Each row is a point on a tangle of strands that fork and nearly touch. The rows are in no order.
Points whose rows are less than 104 apart are linked; no others are. Some points are linked to none.
j862: [9,-42,-62,18,-74,5,42,-2,-17,-34,-40,0,-44,1,-34,-2,-3,25,5,36,14,-25,-25,-1]
j27: [-32,13,-44,-28,2,9,0,25,-3,11,-50,-6,-9,16,-62,-4,-45,11,13,44,45,-66,5,0]
j716: [16,-44,-7,-15,-35,15,35,-16,10,-41,-5,5,-26,-19,-3,17,-4,-11,30,17,-13,-6,-30,-3]
j886: [25,-8,-21,66,30,-41,-31,-19,30,-33,-37,49,27,40,-13,-77,3,-29,-7,-17,-50,57,-16,-54]
j622: [43,-35,-84,-1,-34,5,29,7,-25,-29,-26,-6,-57,-24,-30,15,0,11,33,22,-12,-48,-47,-5]
j323: [-59,0,8,-25,22,34,-31,-60,1,32,3,-4,34,-23,-22,71,18,0,-24,22,1,12,16,42]
j636: [-50,21,45,0,-1,40,72,35,27,-46,-16,-23,7,23,-9,-11,-31,21,26,12,-74,-49,-7,-27]
j445: [48,10,38,31,-53,-14,10,-7,-34,6,-5,2,-2,-44,19,19,25,-8,34,-2,-18,19,-70,-11]
j653: [56,48,67,14,-33,-14,27,16,-4,26,41,13,1,-32,69,30,38,-13,12,-20,-32,52,-33,-30]
j402: [-24,-59,-27,0,-50,-43,4,-34,-38,-26,-40,-25,8,19,-18,19,-31,51,-25,34,53,-46,40,-7]
j747: [-17,51,34,46,11,-79,18,34,-74,42,24,-23,42,-23,0,-13,-6,13,-4,-17,-4,48,-9,-29]
j978: [10,-61,-27,-14,9,-20,8,-5,-23,-74,-7,-26,-56,-29,17,76,10,37,13,30,-15,-63,66,44]
j283: [0,5,27,-23,53,32,-12,7,33,14,-1,-16,12,17,-54,-51,-12,-10,34,42,-19,-51,-21,-41]
j699: [-38,61,-19,-27,60,5,-29,64,18,17,9,3,60,-9,21,-17,-19,-55,-7,34,17,0,57,-46]
j809: [-3,66,29,-5,1,3,12,81,38,93,31,-13,-6,-8,22,-4,2,-5,21,31,-17,-18,18,-51]
j821: [-43,75,-6,2,23,-61,1,36,-11,2,52,-13,43,-22,13,-29,-17,-44,-26,-14,14,42,64,-44]
j983: [41,-34,-10,5,-29,23,49,-16,1,-57,0,-2,-21,-17,21,24,7,-7,31,11,-52,-5,-63,-20]
j335: [27,-31,9,79,-50,-7,6,-33,-6,-13,-55,25,12,67,22,-36,8,25,5,-18,-38,-3,-66,-12]
j930: [-47,-8,-21,-23,21,2,-24,-3,-9,-12,-28,8,48,10,-24,2,-30,-16,-6,43,31,21,17,-1]
j460: [-22,27,45,-44,71,62,-41,43,46,51,27,-12,25,-4,6,-13,8,-26,-3,28,4,-9,31,-2]
j778: [-27,23,17,-56,14,30,11,28,33,27,-17,6,-9,7,-8,13,-28,-20,9,46,11,-25,20,-11]
j267: [60,29,-9,2,-67,-76,26,-4,-20,30,-7,61,-38,35,34,39,3,18,2,-41,-17,16,-16,-12]
j882: [16,-4,6,-32,-40,47,75,2,32,-60,10,44,3,36,28,0,-2,16,-10,5,-45,33,-4,3]
j70: [28,-10,63,21,6,30,-21,-31,63,-7,8,37,10,16,39,-18,20,-29,14,-24,-9,67,-20,-44]
j813: [-13,44,1,81,53,-37,8,63,-11,28,19,-40,-2,-41,-8,-39,36,2,-37,-23,2,51,-21,-49]
j169: [-7,24,44,27,15,7,37,11,20,26,62,-27,-44,-19,46,0,16,-19,-17,-42,51,50,3,16]
j766: [79,17,-12,23,-49,-1,-16,-14,-37,-26,-1,-21,-11,-43,30,28,22,-16,35,-12,-26,29,-86,-7]
j383: [32,-1,39,60,-40,-34,-17,-25,-28,16,-16,15,16,1,8,-2,18,13,27,-20,-3,29,-62,-26]
j902: [3,-21,28,11,-23,-11,19,-2,-28,20,-6,-30,-14,-42,-20,8,0,0,49,5,-25,-43,-51,-12]
j109: [-9,-40,26,34,-77,24,47,-21,-7,-71,-15,-4,13,41,3,-23,11,68,-13,-14,-63,-30,1,-21]
j913: [-20,-56,4,-3,-29,-68,-26,-51,-57,12,24,-34,42,6,10,-2,-27,45,-16,-34,35,-17,47,15]
j72: [-17,7,11,-30,41,72,-44,-5,16,39,6,0,-10,-37,-23,16,36,-18,-7,16,14,3,7,53]
j805: [25,0,49,42,35,12,-51,-20,54,-5,13,23,14,11,22,-41,31,-20,-10,-63,-5,76,-11,-56]
j155: [-30,-48,-10,24,-24,-56,-4,-38,-74,10,30,-64,33,-30,-6,-12,-27,36,2,-28,30,-12,17,-1]
j957: [2,46,73,54,-1,-58,19,24,-51,44,24,-9,17,-11,26,5,20,23,-12,-42,8,51,-28,-19]
j856: [5,-52,-12,61,-22,-27,-13,-30,-4,-15,-49,32,13,82,20,-44,-12,18,-2,-26,-28,-1,-28,-17]
j300: [24,6,20,85,-6,0,14,0,3,-4,-61,32,26,15,-7,-36,9,7,17,26,-20,52,-68,-45]
j561: [72,-10,-70,6,-60,-24,46,-10,-39,-29,-13,26,-17,21,22,42,-2,37,9,0,-16,16,-62,-17]
j471: [-18,-63,-1,39,-62,4,19,-25,-29,-53,-31,-8,14,69,1,-34,-4,65,-30,-2,-20,-38,7,-21]
j253: [69,-4,-7,5,10,25,26,7,-14,-41,-11,-11,-16,-35,22,32,12,-16,45,11,-72,-21,-95,-23]
j365: [-2,39,32,8,-11,12,14,53,45,60,17,9,-17,-19,30,6,17,-9,21,11,-13,44,6,-61]
j506: [-19,-27,-50,15,2,-46,-74,-43,-47,-26,4,-5,60,-23,-33,-24,6,-14,-29,15,18,16,42,47]
j105: [35,17,55,-62,44,-7,14,6,41,-22,66,-15,-22,-2,-30,19,-1,-1,52,11,-45,-65,12,-7]
j896: [12,-31,26,-10,-4,56,-24,-30,5,-19,37,-30,-20,-53,8,-2,19,-33,20,-38,22,9,-28,44]
j532: [13,18,57,20,29,-20,-9,-13,37,6,38,9,-41,33,47,7,28,-2,-66,-99,45,43,17,30]
j872: [37,29,18,48,-48,23,56,-1,32,-12,-34,64,-5,68,26,-36,10,19,-8,-12,-51,39,-31,-18]
j685: [38,-15,-70,-53,14,55,23,28,18,-33,-19,42,-42,-1,-2,26,2,-10,0,32,2,17,-12,20]
j954: [51,-67,0,-27,-14,45,-26,-50,27,-91,15,-2,-8,-27,29,42,19,-25,15,-6,-18,8,-32,22]
j342: [39,-10,13,-26,18,56,-15,-10,18,-11,40,-23,-37,-48,0,-16,18,-41,44,-29,-17,-20,-44,12]
j985: [-1,27,23,68,26,-19,-14,29,-15,27,5,-10,14,-29,-5,-32,29,1,3,-21,-4,67,-27,-55]
j12: [59,3,-45,-4,-70,-39,44,-14,-15,-9,-4,53,-33,46,24,28,-4,22,4,-7,-11,22,-25,-11]
j974: [17,-33,-59,-31,-42,11,-24,-24,-14,-1,-26,4,-32,-54,-30,33,14,15,-2,11,54,-8,18,63]
j769: [39,-16,-56,-10,-26,29,-21,-20,-16,-8,12,-18,-49,-61,-15,3,17,-6,11,-35,52,0,-10,66]
j289: [31,41,12,-48,9,-9,10,2,6,21,46,-29,-27,-13,-78,-10,-8,28,29,17,16,-80,13,3]
j667: [37,-86,29,-10,-26,22,-25,-69,17,-86,4,10,-1,7,38,47,36,-1,-18,0,-20,-18,-5,41]
j171: [-3,18,4,31,26,-54,-13,-3,-3,11,17,4,-18,26,-13,-24,7,22,-59,-89,53,46,18,-1]
j819: [62,9,-59,-26,7,49,-14,4,-12,-5,33,-20,-57,-51,7,2,13,-20,22,-42,24,9,-27,31]
j90: [-17,-37,-23,-18,-57,-20,1,-27,-10,-11,-36,13,2,21,-24,29,-18,33,-16,38,56,-8,23,27]
j939: [10,-28,-23,66,-52,-15,-32,-33,-45,10,-8,-24,-17,-29,-30,-20,17,20,25,-33,49,18,-43,-6]
j427: [24,-94,30,6,-23,10,-61,-87,-4,-29,-15,9,7,25,32,35,36,12,-39,-9,3,-38,5,41]
j638: [-19,1,-20,26,-40,-101,-11,-34,-24,-31,-1,10,56,19,-6,-51,-25,-40,5,18,-31,-4,25,-25]
j401: [-50,15,24,-52,15,25,36,26,23,-25,-27,-4,4,21,-10,28,-35,-9,6,45,2,-49,16,4]
j189: [4,-11,-55,-36,-31,46,41,20,13,-49,-32,39,-26,13,-22,19,2,11,-19,43,2,14,5,43]
j837: [-41,19,-23,-18,-7,-64,-5,-5,-40,5,13,-10,59,-7,-13,-9,-54,-12,5,3,28,12,36,-24]
j610: [1,49,-40,-46,-8,35,27,77,58,32,-19,32,-41,21,9,-1,-8,-17,0,68,12,-6,33,-23]
j392: [-22,7,-7,2,73,29,-56,23,26,-10,0,6,41,-27,-8,-49,6,-59,1,26,-3,65,25,-24]
j406: [-44,-29,41,-24,-34,-26,41,-18,-1,-41,-5,-2,47,56,17,27,-45,27,-17,16,-3,-19,18,-8]
j260: [-56,11,-37,-23,-2,52,15,12,9,-44,-53,4,-7,15,-43,53,8,23,-26,56,-9,-56,20,54]
j204: [-82,35,-22,-23,55,19,-25,-51,-22,43,23,-31,57,-34,-10,60,5,-1,-30,6,7,-4,32,46]
j774: [12,-57,10,-24,-57,-21,13,-27,6,-13,-25,44,-14,73,58,24,-13,13,-26,-24,-22,-31,15,43]
j528: [-70,45,-69,-1,39,38,-24,-29,7,7,-37,30,52,29,-27,49,10,-15,-40,70,18,21,12,3]
j354: [-4,-23,33,12,-4,35,-23,-23,9,7,16,-7,-4,-27,0,-21,12,-23,30,-28,20,42,-29,-8]
j683: [14,34,42,-35,47,38,17,38,37,55,84,-34,-32,-9,27,-17,13,-18,-15,-7,22,-24,29,46]
j73: [3,6,57,22,63,-21,-34,-3,29,5,38,14,-3,36,46,-20,24,-14,-67,-109,7,53,13,3]
j333: [-29,47,-3,-9,9,-65,-5,12,-13,12,19,15,44,15,6,-11,-35,-15,-8,-5,20,49,43,-58]
j771: [7,-93,15,3,-27,-26,-51,-58,-22,1,-32,12,12,49,42,13,-5,18,-30,-27,8,-35,24,29]
j564: [-35,70,9,34,25,-78,26,37,-51,30,49,-36,35,-24,12,-24,-14,-20,-15,-18,-11,44,19,-33]
j804: [12,38,23,49,15,-66,1,13,-8,38,6,4,-17,23,3,-14,27,28,-66,-102,12,35,-18,-40]
j132: [-40,-22,-66,5,8,-24,-61,-37,-40,-38,-25,-10,64,-37,-43,-3,1,-32,-23,52,14,-9,31,32]
j322: [-13,-66,-16,27,-28,-27,-15,-33,-16,-27,-29,14,27,73,3,-31,-24,27,-19,3,3,-8,5,-6]
j81: [-15,25,23,-40,69,83,-54,15,43,57,17,0,5,-15,-14,12,39,-27,-13,40,-3,-13,17,30]
j585: [12,-31,-31,24,-74,-20,-6,-31,-27,14,-13,-4,-32,-26,-27,3,5,17,26,-8,41,-4,-28,-4]
j827: [25,48,60,47,-17,-50,2,3,-9,40,19,11,-15,15,25,4,34,21,-27,-79,4,41,-23,-30]
j524: [-23,38,7,-7,50,0,-20,9,47,-43,-4,37,82,14,28,-33,-8,-66,-25,54,-25,57,48,-31]
j118: [-29,61,-2,-21,46,-11,25,37,-10,27,-8,-16,42,27,-22,-23,-49,-13,22,45,-11,-70,-10,-76]
j815: [7,39,-11,-29,2,-4,-4,12,-6,55,9,-22,-24,-4,-76,-30,-18,21,27,19,29,-74,0,-12]
j308: [-12,-29,-18,54,2,-3,-27,-14,-42,14,0,-30,8,-38,-35,-38,1,-2,36,-25,19,26,-45,-19]
j681: [-19,1,0,30,-33,-83,-57,-38,-1,-31,4,14,39,1,-24,-74,2,-56,-8,-9,-14,10,36,7]
j352: [47,-25,-64,-15,-22,13,-8,-4,-6,2,-16,-12,-64,-37,-59,-16,6,2,39,9,10,-58,-32,15]
j301: [82,39,-17,-46,33,19,23,32,-5,49,81,-14,-31,-20,-3,-2,19,11,23,-10,-22,-36,-14,-19]
j767: [-13,-14,23,8,2,-88,-11,-23,-22,19,1,22,44,60,41,-16,-42,-13,2,-41,-54,11,6,-32]
j220: [48,39,8,-49,30,39,12,40,25,51,80,-16,-39,-18,7,-21,16,-14,7,-5,2,-24,21,15]
j108: [-9,-51,45,22,-23,-59,15,-41,-20,3,-5,6,48,70,47,-4,-29,15,1,-20,-55,-19,-22,-29]
j980: [-26,-23,-38,41,24,-5,-35,-7,-39,2,9,-30,3,-35,-44,-52,-2,-9,6,-30,47,38,-3,22]
j799: [-55,-42,4,13,24,0,-14,11,-9,-65,-40,-50,-14,15,-28,18,-21,31,13,41,-2,-95,41,9]
j734: [-61,-2,-44,-6,26,33,-43,-51,1,16,-26,9,36,1,-37,54,17,-1,-26,51,14,16,4,29]
j592: [-42,-51,-11,-6,-20,-30,-11,-30,-36,-34,-44,-34,11,-10,-16,53,-17,55,-28,49,44,-60,54,15]
j649: [-10,7,-9,-4,48,-54,-73,-6,19,-13,-27,57,27,30,3,-30,8,-48,-47,-40,-31,42,46,5]
j715: [-20,-49,49,-15,-36,-49,23,-41,-6,-8,11,4,39,52,25,21,-36,19,0,-6,-17,-14,3,-22]
j762: [85,26,-61,-45,24,18,14,29,-21,36,38,-6,-50,-25,-15,8,0,16,32,-14,-4,-25,-33,-18]
j963: [-17,26,42,42,15,-36,52,-5,-14,42,52,-42,-35,-9,30,1,-7,3,-13,-40,52,38,-3,14]
j89: [1,1,19,69,20,11,33,14,-15,-9,-57,4,49,2,-8,-44,-10,-4,22,47,-49,38,-65,-45]
j743: [41,48,26,55,16,32,-20,63,9,66,-2,-12,-29,-39,-1,-40,54,-12,28,4,-15,0,-49,-28]
j465: [-39,-53,-60,-2,19,-25,-55,-14,-53,-27,-25,-49,43,-45,-48,-16,-20,-5,-3,36,21,-44,34,15]
j765: [65,5,3,-16,22,41,11,0,21,-5,21,-5,-32,-30,-1,-11,18,-29,53,7,-58,-34,-67,-26]
j451: [-10,20,38,27,12,-3,1,20,23,38,9,10,12,-7,12,-15,11,-6,14,-1,-6,63,-8,-71]
j671: [-11,3,3,4,42,-5,-48,-16,33,-48,-1,32,64,-6,-1,-54,6,-70,-6,37,-26,67,32,-12]
j124: [-40,-68,6,5,27,-13,-29,-9,-13,-36,-26,-58,-8,-13,-38,4,-23,20,28,24,-1,-84,20,-10]
j74: [-54,-1,73,-13,25,-8,53,15,23,-35,2,-34,9,22,1,22,-41,3,45,21,-63,-70,-7,-34]
j459: [-24,-17,18,20,28,-12,-17,-43,-26,11,33,-21,24,-4,8,8,3,16,-34,-42,60,43,18,83]
j48: [-35,47,3,-17,0,-8,5,41,-1,60,9,-9,-14,-14,-8,2,-25,4,1,-1,46,24,36,-27]
j192: [63,-15,-56,-28,-31,16,25,-4,18,-44,-12,79,-26,71,39,16,1,15,-20,-18,-7,36,-11,22]
j710: [-33,-19,19,-37,-11,-19,9,-8,-14,22,10,-48,-11,-36,-29,20,-34,20,24,-11,19,-59,18,19]
j206: [62,12,-9,-61,55,74,-33,15,40,14,40,15,-29,-29,-22,-3,43,-23,4,20,-7,-23,6,37]
j814: [-53,28,-18,-31,13,-42,-9,-6,-46,18,12,-21,62,-23,-4,19,-44,3,-16,-9,56,7,54,24]
j396: [12,38,-14,-14,-18,-1,18,24,-21,70,16,-20,-49,-33,-36,-16,-3,3,28,0,10,-31,-12,-1]
j688: [41,27,54,-49,28,7,32,17,26,21,54,-12,-24,-18,-7,1,5,-13,42,14,-62,-54,-14,-33]
j864: [-30,17,29,32,3,-23,36,2,-48,51,38,-47,-5,-30,1,-10,-16,7,14,-33,26,13,-22,8]
j880: [-18,48,1,24,52,13,-2,68,31,74,47,-45,-31,4,-3,-43,4,1,-11,-7,48,-3,23,-2]
j719: [51,-3,-45,-73,53,60,-6,27,32,-6,1,36,-36,-7,-21,24,20,-16,0,41,-14,-18,2,30]
j425: [-14,-20,36,40,-63,48,57,-14,5,-59,-24,5,42,25,-10,-32,0,54,7,-7,-76,-2,-23,-28]
j816: [5,-14,50,36,17,19,18,-28,48,-14,-24,50,38,82,46,-46,-21,-6,-5,-29,-60,40,-18,-26]
j776: [1,61,-8,-61,7,27,6,67,50,56,2,14,-20,17,1,6,-12,-14,3,61,23,-41,41,-25]
j924: [40,-36,33,-4,-47,-16,-19,-47,23,-5,2,40,-17,44,50,7,3,-18,11,-56,-17,7,-23,9]
j640: [-58,61,-58,-23,44,36,-17,25,-3,16,-52,36,45,21,-10,36,-9,-19,-33,70,45,-6,25,-3]
j949: [60,53,-18,40,9,46,-18,53,28,34,30,-19,-60,-43,15,-33,56,-25,19,-19,-8,9,-43,-17]
j93: [5,44,21,43,25,6,-9,69,-5,72,-23,-8,1,-21,-12,-32,15,0,27,32,-15,9,-30,-57]
j247: [19,21,-34,-5,-50,-2,34,22,31,4,-22,51,-47,21,-9,3,3,1,5,32,22,48,3,-26]
j391: [46,0,12,54,-54,-28,-3,-29,0,2,-38,41,-15,40,14,-3,20,6,13,-16,-16,21,-61,-22]
j533: [11,8,3,5,-59,49,51,-1,36,-36,-18,56,7,62,6,-36,2,25,-9,-10,-36,40,-7,-3]
j573: [-37,-20,16,27,0,-29,26,-16,-62,39,32,-76,3,-42,-11,-10,-26,16,18,-35,18,-30,-20,19]
j540: [-1,-23,-71,-19,-42,27,6,-22,-1,-29,-47,35,-20,6,-35,51,24,23,-34,59,22,1,11,71]
j946: [9,-60,-17,-7,-63,6,42,-17,-13,-92,-6,3,-24,25,7,29,9,50,-26,10,-17,-32,36,26]
j237: [15,4,30,27,63,-27,-48,4,43,-12,30,17,22,11,19,-54,32,-28,-55,-92,-27,63,16,-38]
j976: [-16,-5,-35,-14,-32,1,-13,-44,-23,30,-9,-12,-9,-53,-22,42,24,42,-25,-2,59,1,35,93]
j893: [0,-48,-20,-43,-21,-13,20,-5,0,-41,-12,-13,-40,-30,-10,61,-9,19,13,25,2,-51,33,34]
j997: [6,-39,-54,-25,-60,-10,19,-21,-11,-41,-39,23,-25,11,-19,48,0,43,-34,47,28,-25,32,52]
j167: [-27,-33,-55,24,-42,5,19,3,-15,-10,-55,-2,-17,16,-54,-24,-21,24,15,43,34,-10,-28,-16]
j558: [6,0,-11,-10,-52,-15,19,-6,-18,31,9,-6,-40,-40,-19,14,-7,4,26,-13,29,7,-7,4]
j520: [5,27,51,24,23,2,15,48,-21,52,-29,-10,22,-22,-7,-21,-5,-8,40,44,-39,-12,-49,-48]
j668: [-14,8,58,-36,31,-11,35,17,36,-44,28,-21,-24,19,-9,30,-26,0,53,24,-58,-84,20,-1]
j984: [-17,-29,7,2,59,-31,-64,0,29,-11,-53,60,18,42,42,-12,-6,-48,-38,-60,-50,47,25,4]
j692: [-13,-32,-4,0,-9,-87,-40,-36,-47,14,22,-4,49,27,19,-18,-38,6,-18,-52,1,-1,50,15]
j775: [-8,-62,-10,15,-11,33,-57,-76,11,-16,-23,25,17,11,-19,37,47,10,-29,28,13,9,-15,49]
j666: [64,44,45,-18,16,18,29,49,16,59,32,-3,-12,-30,18,-7,27,-14,34,32,-63,-33,-37,-35]
j37: [-16,26,30,-32,61,29,10,5,5,51,42,-44,-24,-17,0,-9,1,-6,-21,-4,42,-31,22,83]
j899: [-15,14,44,30,9,26,55,25,11,14,-37,2,25,6,7,-20,-13,-6,25,53,-51,15,-50,-47]
j292: [-40,23,5,23,56,-4,-2,-43,-1,38,27,-13,-2,-12,11,36,27,13,-60,-18,64,55,27,90]
j981: [70,25,-57,-21,10,40,-4,23,-14,20,29,-10,-51,-41,13,7,15,-14,34,-26,-5,13,-45,-20]
j193: [-35,-37,13,-17,8,10,-14,-23,-28,12,12,-55,-2,-55,-19,13,-6,17,1,-25,42,-35,23,65]
j186: [-5,-16,11,34,12,-45,-31,-39,-28,10,34,-4,10,19,9,-21,-7,15,-23,-82,50,34,13,42]
j603: [0,-16,-61,-43,-31,8,80,41,-16,-68,-2,5,-24,16,-4,48,-27,53,-7,6,-26,-20,22,12]
j101: [-34,42,-32,-26,48,-1,-7,37,0,6,-16,-5,44,4,-14,-37,-46,-48,15,46,6,-25,14,-50]
j965: [-15,0,19,-10,17,-82,-36,-17,-15,16,21,25,44,41,31,-15,-35,-17,-14,-62,-23,28,44,-9]
j447: [-14,-39,-31,24,10,-25,-60,-32,-37,-15,6,-9,37,-15,-32,-31,-2,2,-9,-21,42,39,19,29]
j611: [-44,49,-44,-41,39,25,-5,37,-4,18,-52,15,26,21,-33,10,-40,-12,-6,55,58,-56,24,-5]
j254: [-53,-3,1,-41,13,-26,-1,2,-29,11,-6,-43,30,-23,-21,28,-57,12,17,5,30,-62,30,-5]
j125: [61,-35,-23,-9,-41,43,-51,-61,21,-62,9,2,-20,-20,20,7,21,-34,21,-19,7,35,-47,15]
j943: [-30,-64,57,-27,2,21,9,-26,29,-63,-3,-5,3,-7,4,46,-1,-4,9,26,-24,-19,5,23]
j435: [53,37,25,8,-54,-47,7,-17,-6,26,29,37,-33,14,35,22,18,3,-1,-63,-4,37,-14,-15]
j336: [-11,-31,20,7,26,-21,-45,-5,33,6,-62,62,-12,56,45,-1,-11,-25,-22,-76,-17,40,4,-6]
j47: [32,-42,-36,-50,-5,9,18,-2,2,-33,9,-2,-39,-34,-6,38,-8,-3,30,1,-9,-29,-8,17]
j444: [-13,12,10,20,5,-68,-76,-22,35,-30,-22,46,24,13,-19,-70,14,-71,-33,-30,-39,23,44,10]
j348: [16,-13,-58,-35,-14,14,-1,14,6,3,-37,0,-52,-11,-74,-8,-15,15,21,38,28,-73,-1,27]
j627: [-26,-23,-31,10,-24,-75,-7,-23,-43,-13,-4,-9,53,20,-16,-20,-41,0,4,19,7,5,13,-31]
j61: [49,55,32,-7,3,1,39,62,-19,69,49,-19,-28,-47,40,8,26,-11,20,-6,-38,-11,-26,-9]
j310: [26,12,0,-30,39,81,-36,15,31,24,34,-2,-38,-43,-5,-13,42,-37,1,-3,20,2,0,57]
j88: [14,29,-48,-34,-25,20,25,54,37,23,-30,46,-54,5,-6,8,0,-10,1,51,30,36,29,-18]
j99: [54,27,13,63,-47,20,53,9,10,-23,-50,46,-3,20,13,-22,24,8,10,27,-36,42,-69,-17]
j372: [-54,5,30,-52,-25,-1,45,8,10,-36,-15,6,25,29,6,62,-37,10,-17,40,12,-24,33,13]
j919: [-41,26,-9,-43,53,-3,-32,11,-29,30,8,-38,37,-21,-36,-12,-39,-6,2,0,30,-56,31,17]
j334: [19,23,43,9,-3,1,10,-7,25,9,59,10,-34,0,43,6,29,-6,-26,-63,46,59,18,29]
j337: [-7,-7,41,39,-27,45,72,-8,21,-31,-25,12,18,20,6,-26,-3,11,17,24,-57,18,-48,-29]
j462: [-68,41,-14,-22,41,-12,-3,-36,-40,44,18,-34,56,-27,4,50,-12,16,-43,-5,44,8,46,70]
j29: [-27,-4,-11,-30,8,22,-7,-30,-15,33,5,-32,-14,-59,-23,37,14,21,-13,-8,36,-31,29,100]
j214: [-61,-36,11,6,-6,-11,13,-5,-22,-68,-37,-44,-5,7,-1,54,-20,41,-8,46,16,-79,63,12]
j141: [-37,-69,-24,10,10,-22,-27,-19,-45,-20,-14,-58,20,-34,-39,-15,-27,4,19,14,10,-41,10,-20]
j117: [-32,27,6,-29,-36,51,73,51,19,-72,-8,-1,-2,4,-15,1,-16,34,25,-6,-90,-33,21,-10]
j184: [-21,60,26,-33,6,-11,26,44,-2,74,6,-19,2,7,-6,-4,-30,-5,25,39,-7,-50,-2,-56]
j464: [21,40,1,53,-12,30,-12,24,26,21,11,-5,-55,-42,2,-19,52,-14,3,-36,28,52,-38,-30]
j642: [-20,68,-10,-33,77,15,-31,27,-13,48,33,-32,41,-2,-30,-30,-22,-5,-18,14,50,-47,43,19]
j481: [14,-16,26,4,-16,-22,-43,-18,33,15,-39,54,-41,45,48,6,4,-19,-9,-89,-7,21,-5,0]
j858: [-9,-30,-21,-13,-7,94,20,3,26,-98,-23,30,2,1,-17,29,44,25,-21,19,-60,4,9,59]
j291: [14,-65,-47,-9,-9,10,37,9,-26,-110,-7,-11,-44,3,22,61,8,55,-6,9,-20,-30,41,24]
j59: [79,-7,-48,6,-36,-14,12,0,-59,-27,-10,-14,-7,-28,30,60,0,21,29,-5,-20,14,-84,-20]
j977: [-40,44,20,-28,63,44,-48,75,58,50,24,-7,43,-1,32,-4,-1,-27,-8,27,15,11,52,-24]
j111: [14,-49,5,-27,-64,-13,42,-28,5,-54,0,26,-4,59,29,29,-4,33,-32,2,-17,-26,23,33]
j174: [-26,56,-6,4,89,25,-30,57,25,62,43,-41,5,7,-1,-34,3,-7,-34,10,54,-8,44,31]
j972: [5,-35,54,-8,-2,45,-9,-30,42,-14,10,21,9,-9,21,-6,9,-31,26,1,-2,44,-24,-20]
j207: [-43,28,11,0,69,23,1,-5,-6,53,25,-36,-6,-24,11,13,7,-5,-40,-1,60,20,25,82]
j658: [19,17,-18,20,-37,4,-7,12,21,17,-9,31,-50,-14,-22,-8,27,-1,11,-13,43,53,-9,-34]
j14: [-40,32,5,-23,58,22,-13,37,38,-9,-11,19,67,16,34,-5,-25,-45,-13,55,5,41,40,-44]
j136: [-16,-82,24,-5,-30,-25,-21,-33,-11,5,-42,28,-1,65,72,17,-21,4,-25,-37,-20,-31,18,33]
j168: [1,26,-15,-35,-44,67,88,41,20,-59,-1,27,4,9,0,-8,-7,31,1,1,-75,23,8,-20]
j595: [43,-19,-11,33,-46,27,-61,-50,21,-33,-9,14,-28,-7,-8,-20,30,-18,22,-36,38,43,-44,4]
j201: [-19,39,-2,74,64,-9,13,77,27,57,36,-55,-33,-13,7,-31,26,-1,-22,-18,28,17,-12,-28]
j140: [56,19,16,35,2,54,39,28,30,8,-34,17,-19,-22,20,-21,22,-33,37,47,-56,10,-71,-36]

Follow the links from the first point to the second, and from the first to the third. Name the last point that the two ways share.
j186; j323; j336: j837
j984; j37; j267: j827
j666; j658; j335: j899
j924; j12; j622: j837
j322; j462; j171: j827

A fork is a point with three links, a tip a point with one. Leave the first point through the second and follow the links. Name the first fork or tip that comes.
j528; j734: j837
j204; j323: j167
j506; j447: j289
j74; j636: j899
j37; j207: j827

Name the points in between on the shortest way along the links from the first point to the second, in order.
j716; j111: j47, j893, j978, j291, j946
j692; j253: j913, j155, j573, j864, j963, j169, j334, j532, j73, j237, j805, j70, j972, j354, j896, j342, j765
j767; j88: j108, j715, j406, j372, j401, j778, j776, j610
j872; j372: j99, j300, j89, j899, j520, j93, j743, j949, j464, j658, j247, j88, j610, j776, j778, j401
j827; j681: j957, j747, j564, j821, j333, j837, j627, j638
